A landscape with many peaks, sampled at points; each row gives a point and its height.
From any point a climber steps to the highest of the 5 points nearest to it. It stops when none of these is higher. Distance is the straight distance between rows; heights are no part of it.
Neba h=2.91: [119 113 125 153 120  77 158 154 115 132 137 118 137  99 156 104 144 138
 113 112]
pir h=4.06: [110 161 105  86 175 165 129  79 147 120 107 150 105 136  80 125  96 121
 121 119]
Dito h=2.28: [146 124  92 139 128 112 118  86 124 137 127 144 134 108 141 128  83  92
 154 204]
poza h=5.43: [148 169 141 137 110 159 102 144 161 113 117 137 103 183 103 115 103 158
 113  89]
Zim h=3.22: [130 131 112  98 136 161 113  80 141 131 122 136 104 150  95 120 112 130
 131 146]
kog h=4.74: [117 100 137 106 147 178 117 152 126  97 109 103 168 173 103 141 182 132
 143 162]
Tob h=0.53: [129 143 103 120  91 147 127 126 126 150 122 174 123 125 137 143  77 128
 133 133]
napif h=3.06: [126 119 148 172  56 106 141 202 140 113 135 104 110 130 139 151 136 141
  86  60]
duv h=4.53: [123 109 108 113 122 213 112 148 130 139 126 134 135 120 104 196 124 137
 161 169]
daki h=2.31: [119 124 120 168  96  81 137 180 134 115 130 103 103 142 122 122 150 156
  78  65]
supat h=6.02: [136  88 121 107 150 212 118 166 120 126 121 118 167 141  89 202 167 138
 161 172]
Tafom h=4.38: [162 146 113 135 150  83 117  50 130 170 132 132 155  91 154  93  92  86
 167 218]
Pimod h=3.61: [125 137 139 134 125 125 127 176 131 118 123 151 130 158 138 118 153 154
 100  91]
sede h=4.63: [141 134 151 140 137 125  95 125 127 112 130 140 139 144 158  74 141 165
 104 103]
Negut h=4.42: [ 89  78 135 118 118 138 168 132 114  98 143 130 162  95 145 156 170  68
 176 183]
dud h=5.64: [174 163 155 160 149  64 106  85 127 164 135 145 130 106 180  80  99 134
 144 145]
Duzim h=4.64: [111 169 156  77 169 180 121  93 161 116 104 132  96 153  59 108 109 152
 116 107]
lepo h=4.88: [149 137 117 162 114  48 115  98 135 210 125 171 118  55 184 111  56 110
 129 123]
Sofi h=4.58: [131 183 113  98 131 154 119  94 149 136 100 149  80 156 103 100  97 153
  99  86]
raru h=5.61: [156  89 137  99 150 203 101 187 134 103 131 110 153 199  71 168 191 148
 123 141]
luz h=3.64: [119 100 126 127 140 129 157 105 120  92 134 124 174 133 120 154 165 104
 157 218]
Topez h=3.13: [150 137 111 137 152 104 111  65 143 168 123 142 116  96 139  85  68 118
 167 172]
Deza h=4.90: [139 115 117 158 111  70 122 118 103 161 126 132 133 102 177  98 116 119
 134 134]
fadu h=6.06: [156 208 155 152 140  95  98 106 124 135 129 131  85 150 139  83 100 175
 105  73]
Tapat h=7.13: [125 126  84 129 111 154 117  73 119 148 121 159 129  88 114 150  49  93
 163 190]
fasa h=1.55: [120 113 147 135 123 102 150 170 135  96 124 122 134 152 143  94 200 143
  89  89]
fovig h=6.19: [143 197 164 129 177  96  87 110 106 107 152  91 130 163 101  65 139 168
 129  80]
gur h=4.73: [108  58 141 170  82  76 161 145  88 117 154  74 141  80 170 143 136  95
 142 124]
defep h=4.62: [126 135 136 105 185 134 127  68 126 115 146 106 157 157  90  97 167 107
 148 149]
buti h=7.27: [114 102 145 113  84 155 170 182 107 143 134 138 119  97 147 187 136 122
 135 127]
labu h=1.74: [126 134 118 119 146 181 111 101 156 152 112 145 115 136  95 143  88 124
 136 157]
dig h=4.39: [ 89  69 123 112  92 176 163 143 118 126 114 152 143  95 150 197 128  76
 178 159]
det h=4.96: [131 127 120 154 113  68 136 136  96 179 142 141 130  54 173 112  98 105
 135 134]
Rotuv h=4.85: [141  86 117 104 147 195 122 181 125 123 106 126 124 158  97 185 155 135
 141 132]
kiz h=5.25: [147  93 171 107 180 170 115 141 136  71 143  95 174 207  72 140 222 141
 128 171]
vamed h=5.31: [148 168 132 138  97 119 111 166 154 131 110 182  99 157 120 127  97 187
  66  60]
Ruf h=3.07: [121 126 110 141 116 117 132 146 121 120 130 147 134 119 148 114 122 133
 122 122]
liso h=3.99: [107  89 120 123 138 178 123 121 140 113 121 137 163 125 123 194 135  97
 158 192]
Zut h=6.08: [102 132  68 101 163 169 111  45 158 143 105 138 120 103  87 123  89  77
 158 192]
zed h=1.86: [108 100 130 135 104 127 180 166 120 121 139 110 151 115 152 156 169 105
 120 144]
toka h=0.36: [121 109 150 177  91  87 151 180 108 119 158  65 137 132 142 131 176 143
  97  74]
dup h=3.67: [138 138 127 124 103 150 144 209 139 137 118 134 111 137 125 165 138 156
 103  95]
busib h=5.10: [118  76 159 209  75  59 160 153  87 103 140  84 113 108 196 163 117 122
 148 104]
nopi h=3.46: [116  92  95 142 162  89 122  64 124 126 131 145 148  95 142 128 126  66
 179 236]
fum h=1.41: [126 111 137 177  80  88 158 194 131 107 153  85 122 149 143 127 158 154
  71  66]
Zibiv h=5.99: [114 100 130 122 130 126 166 181 117 107 137 109 176 136 137 116 200 125
 113 147]
nonol h=4.92: [119 148 158  89 171 181 129  97 157  86 123 113 135 169  64 118 149 143
 117 111]
kufot h=3.43: [114 104 126 147  65  78 176 157 115 132 152 117 120  83 148 135 119 100
 137  98]
vuvi h=7.32: [100  84 125 121  90 105 171 144  99 135 122 139 134  86 151 149 126  95
 153 140]
Beso h=5.94: [152 146 132 151 135  79  91 139 109 146 120 156 100 123 155  92 129 159
  94  73]
rotid h=4.66: [112 178 142  79 154 161 122  89 149 105 124 119 121 147  82 103 110 136
 108 124]
kapa h=4.72: [135 128 139 104 143 183 118 126 138 129 115 111 133 164  82 157 165 129
 131 153]
fove h=4.79: [143 157 134 141  78 116 117 201 152 129 117 158  88 164 116 129 145 166
  67  38]
kopo h=4.91: [144 156 108 140 124 116 106 120 127 126 110 143 125 148 135 103 111 173
 116 114]
Mor h=2.88: [123 132 152 134 116 128 141 206 132 117 128 114 129 163 120 129 201 152
  95  88]
gorul h=2.75: [145 133  92 129 127 106 110  80 131 147 104 143 117 102 130 100  75 124
 144 176]
Mes h=5.44: [143 135 114 131  96  82 116 135 123 168 122 180  86  99 177 114  67 151
 108  89]
Vuf h=5.30: [129 161 153 146 141  81 103 141 113 114 129 120 127 135 157  70 165 136
  91  90]
rako h=3.44: [126 138 134 132 122 155 105 159 147 128 113 158 133 156 117 157 108 145
 118 117]
maki h=3.77: [131 147 139 138 148 119 123 106 129 105 117 131 143 151 140 109 131 135
 140 139]
dez h=5.03: [125 123 132 180 112  46 152 120  97 176 136  96 110  60 194 128  99 113
 105 116]
duti h=5.11: [128 101 157 106 177 194 114 117 134 106 132  88 167 180  71 132 176 140
 133 148]
bise h=3.90: [ 89  86 113 125 144 126 134 118 102 115 121 155 175  85 147 166 121  74
 166 193]
Zik h=4.07: [109 149 109  53 181 181 110  74 170 108 116 138 142 144  96 144 145  97
 131 132]
meb h=4.59: [147 141 143 116 102 155 113 220 156 128 110 153 106 161 103 153 146 166
  79  55]
dat h=5.17: [126  61 158 167  35 137 155 149 113 138 140  97 106 115 162 180 112 132
 161 107]
Tomu h=1.84: [116 107 123 138 144 112 147 134 119  91 140 117 159 138 135 118 177 116
 138 147]
ver h=5.50: [130  95 159 197  55  73 142 158 108 119 166  77 103 105 179 147 120 118
 114  84]
Tem h=5.12: [ 97  66 147 130  59 132 180 135 104 129 128 117 125  90 167 174 129  77
 173 154]
pak h=4.80: [136 108 104 145 122  69 142 108 118 171 116 142 131  76 180 116 117  94
 162 187]
Bup h=3.75: [134 116 134 127 122 172 124 196 136 142 120 140 145 158 115 180 147 158
 118 119]
vema h=3.47: [128 113 123 126  70 103 155 161 113 144 137 145 108 104 166 148 103 130
 127  99]
kod h=4.75: [117 178 130  61 221 137 127  66 115  78 142 116 155 128  88  87 155 115
 128 150]
suli h=3.14: [139  98 140 111  86 159 140 217 126 149 143 130 127 143 109 187 175 151
 113  87]
nuve h=5.49: [144 150 114 159 129  83 110 120 109 165 123 146 124 108 164 113 115 126
 124 122]
Nopo h=4.43: [138 120 126 149 130  87 111  96 124 141 123 150 148 103 147  97 113 132
 127 156]
Gugo h=2.90: [136 110  99 140 148 122 117  59 126 116 105 123 134 101 123 118 121 106
 143 195]
rezo h=2.22: [117 134 123 169  57 117 146 173 127 154 140 135  85 114 138 179 102 130
  89  48]
gune h=2.89: [120 103  96 129 116 163 136  93 127 143 138 153 133 100 123 177  58  90
 175 202]
nofe h=6.26: [123 119 149 117 104 159 147 189 125 127 122 131 145 147 133 165 171 152
 118 118]
dureb h=4.45: [ 90 176 126  37 217 160 122  69 146 106 124 149 135 144  87 105 137 113
 137 111]
pek h=0.95: [123 126  93 111 102 151 116  84 135 146 119 157 115 116  91 146  67 122
 150 176]
Vipo h=5.32: [140 164 150 126 135 150 107 133 149 115 117 131 105 174  98 111 115 168
 120  98]
Zutek h=6.98: [111 108 118 157  69 106 165 179 118 124 147  99 111 106 146 132 127 116
 106  82]
Dapiz h=5.33: [134 139 151 110 175 151 128 114 132  83 119 109 164 184  98 107 192 137
 120 134]
Lafi h=4.01: [103 155 114  57 189 197  97  64 171 122 111 150 120 137  80 139 115 130
 143 130]
paba h=5.90: [146 186 151 106 184 121 112  97 123 106 148 100 109 143  98  75 133 133
 132 124]
gal h=4.27: [125 116 108  75 160 213 111 133 158 134 121 102 122 163  66 167 135 112
 125 132]
nuv h=6.01: [167 198 156 154 145  75  84 105 129 164 149 145 108 134 160  77 110 150
 111  67]
nale h=4.21: [108  79 141 144  67 109 180 142 109 114 166  93 124 112 136 157 135 101
 152 145]
fugel h=5.88: [165 186 130 130 127 126  93 150 139  98 134 144  93 181 112  88 114 178
  98  57]
fikol h=2.98: [115 122 142 128 159 106 140 139 133 104 138 139 138 146 144  83 186 138
 117 113]
zav h=3.28: [101 141 119  68 194 175 112  47 143 111 111 142 136 134  97 108  98 105
 142 151]
bavi h=3.94: [130 129 117 149  84  84 151 160 115 139 135 134 107  92 162 116 104 128
 111  89]
gol h=5.82: [145 150 127 149 125  68 117 142 136 172 126 143 104  98 171 107 103 139
  90  81]
femab h=2.44: [110 157  89  69 167 187 107  65 151 153 101 147 104 115  80 132  82 115
 128 141]
zame h=4.78: [152 140 137 121 128 177 116 182 141 114 130 133 137 184 124 137 125 164
 105 105]
nulis h=5.26: [143 135 136 156 132  69 116  74 124 194 138 151 155  92 186 103  92  98
 154 183]
ked h=4.32: [146 155 128 110 159 199  91 144 151 132 118 117 115 184  61 129 135 143
 105 124]
gadu h=5.98: [147 235 125 109 173 119 100 108 125 128 143 116 105 149  98  71 113 180
 126  82]
lop h=4.28: [122 110 132 161  88  84 145 132 109 143 140 127 118  81 178 125 121 115
 127 108]
baf h=1.89: [131 117 126 131 107 168 130 158 125 124 127 157 143 136 132 162 113 129
 143 137]
Nug h=5.80: [140 157 155 118 158 120 108 135 134  94 135 106 138 180  97  89 174 148
 127 103]
lup h=0.72: [129 138  82  98 145 164 125  57 152 153  98 160 112 127 104 127  76  97
 153 182]
Tekiv h=4.03: [119 102 135 120 145 164 131 156 142 115 129 111 167 144 117 157 171 122
 148 166]
Tofo h=2.85: [ 96  86 145 153  82  92 168 150 113 115 148  67 151 107 150 144 143 104
 127 111]
rimaz h=4.98: [119 139 142  72 214 172 132 100 139  89 136  76 159 156  70 107 198 105
 115 134]
vav h=4.95: [113  84 100 146 115  82 167 122 111 123 154 103 146  73 174 141 139  77
 168 176]
Rof h=6.04: [112  79 149 176  43  84 155 140 111 158 142  97  96  98 172 160  78 125
 129 101]
raka h=1.44: [131 152  86 115 132 147 102  70 136 144 107 150 110 116 129 108  65 124
 139 169]
pef h=3.42: [151 144 138 132 142 125 120  94 110 123 122 134 154 155 151  87 157 145
 136 148]
litom h=5.56: [134 159 136 123 149 143 105 118 132  94 128 116 107 156 105  82 119 165
 131 101]
ser h=2.67: [123 144 124 129 104 122 132 173 134 129 119 157 115 136 149 140 109 153
 114 103]
zare h=1.87: [113 108 108 124  93 155 136  95 129 133 117 162 133 108 136 165  99 112
 149 199]
Lud h=4.94: [122  89 140 121 157 166 137 156 131 106 115 104 187 146 123 174 189 102
 151 191]
negis h=5.08: [140 127 120 163  85  61 147 126  96 186 124 133 102  53 161 137  61 145
 119  96]
Dogok h=4.77: [123 128 109 138  92  77 129 134 107 155 124 163 104  95 175 123  77 130
 145 123]
gugi h=4.93: [138 153 125 127 177 124 115  61 139 113 132 117 113 119 110  68 121 119
 140 160]
dupeg h=5.65: [105 148 103  86 184 120 113  20 129 134 129 123 138  96 120  82 123  81
 152 187]
Zadu h=5.89: [146 153 161 146 153  67 113 116 118 158 141 137 125 117 178  88 122 148
 129  96]
darob h=2.16: [126 133 163 133 110 105 162 202 137  95 146 103 126 165 117 130 195 163
  65  54]
sir h=4.14: [127 155 109 107 178 149 131  48 129 123 135 127 119 117  96  91 116 114
 151 150]
Fom h=4.40: [148 124 141 204 112  56 135 159 104 147 152  85 123  94 168 113 141 131
  96  84]
bope h=6.40: [153  62  98  95 177 223  96 189 132  91 105 105 125 154  48 179 166 156
 127 130]

Call two points neighbours if one is among the 5 nearest of the other. Go from one point of each pair to the other, from neighbour to neighbour, staying as high as possible. Name the lowest point that can't be avoided.
Zutek and fovig: pak
Rof and Zutek: ver
fovig and supat: kiz

Write out the way that a climber takes from each point below.
femab: pir rotid litom paba fovig
Lafi: dureb kod paba fovig
pef: kopo litom paba fovig
Zim: rotid litom paba fovig
sede: Vuf Beso nuv fadu
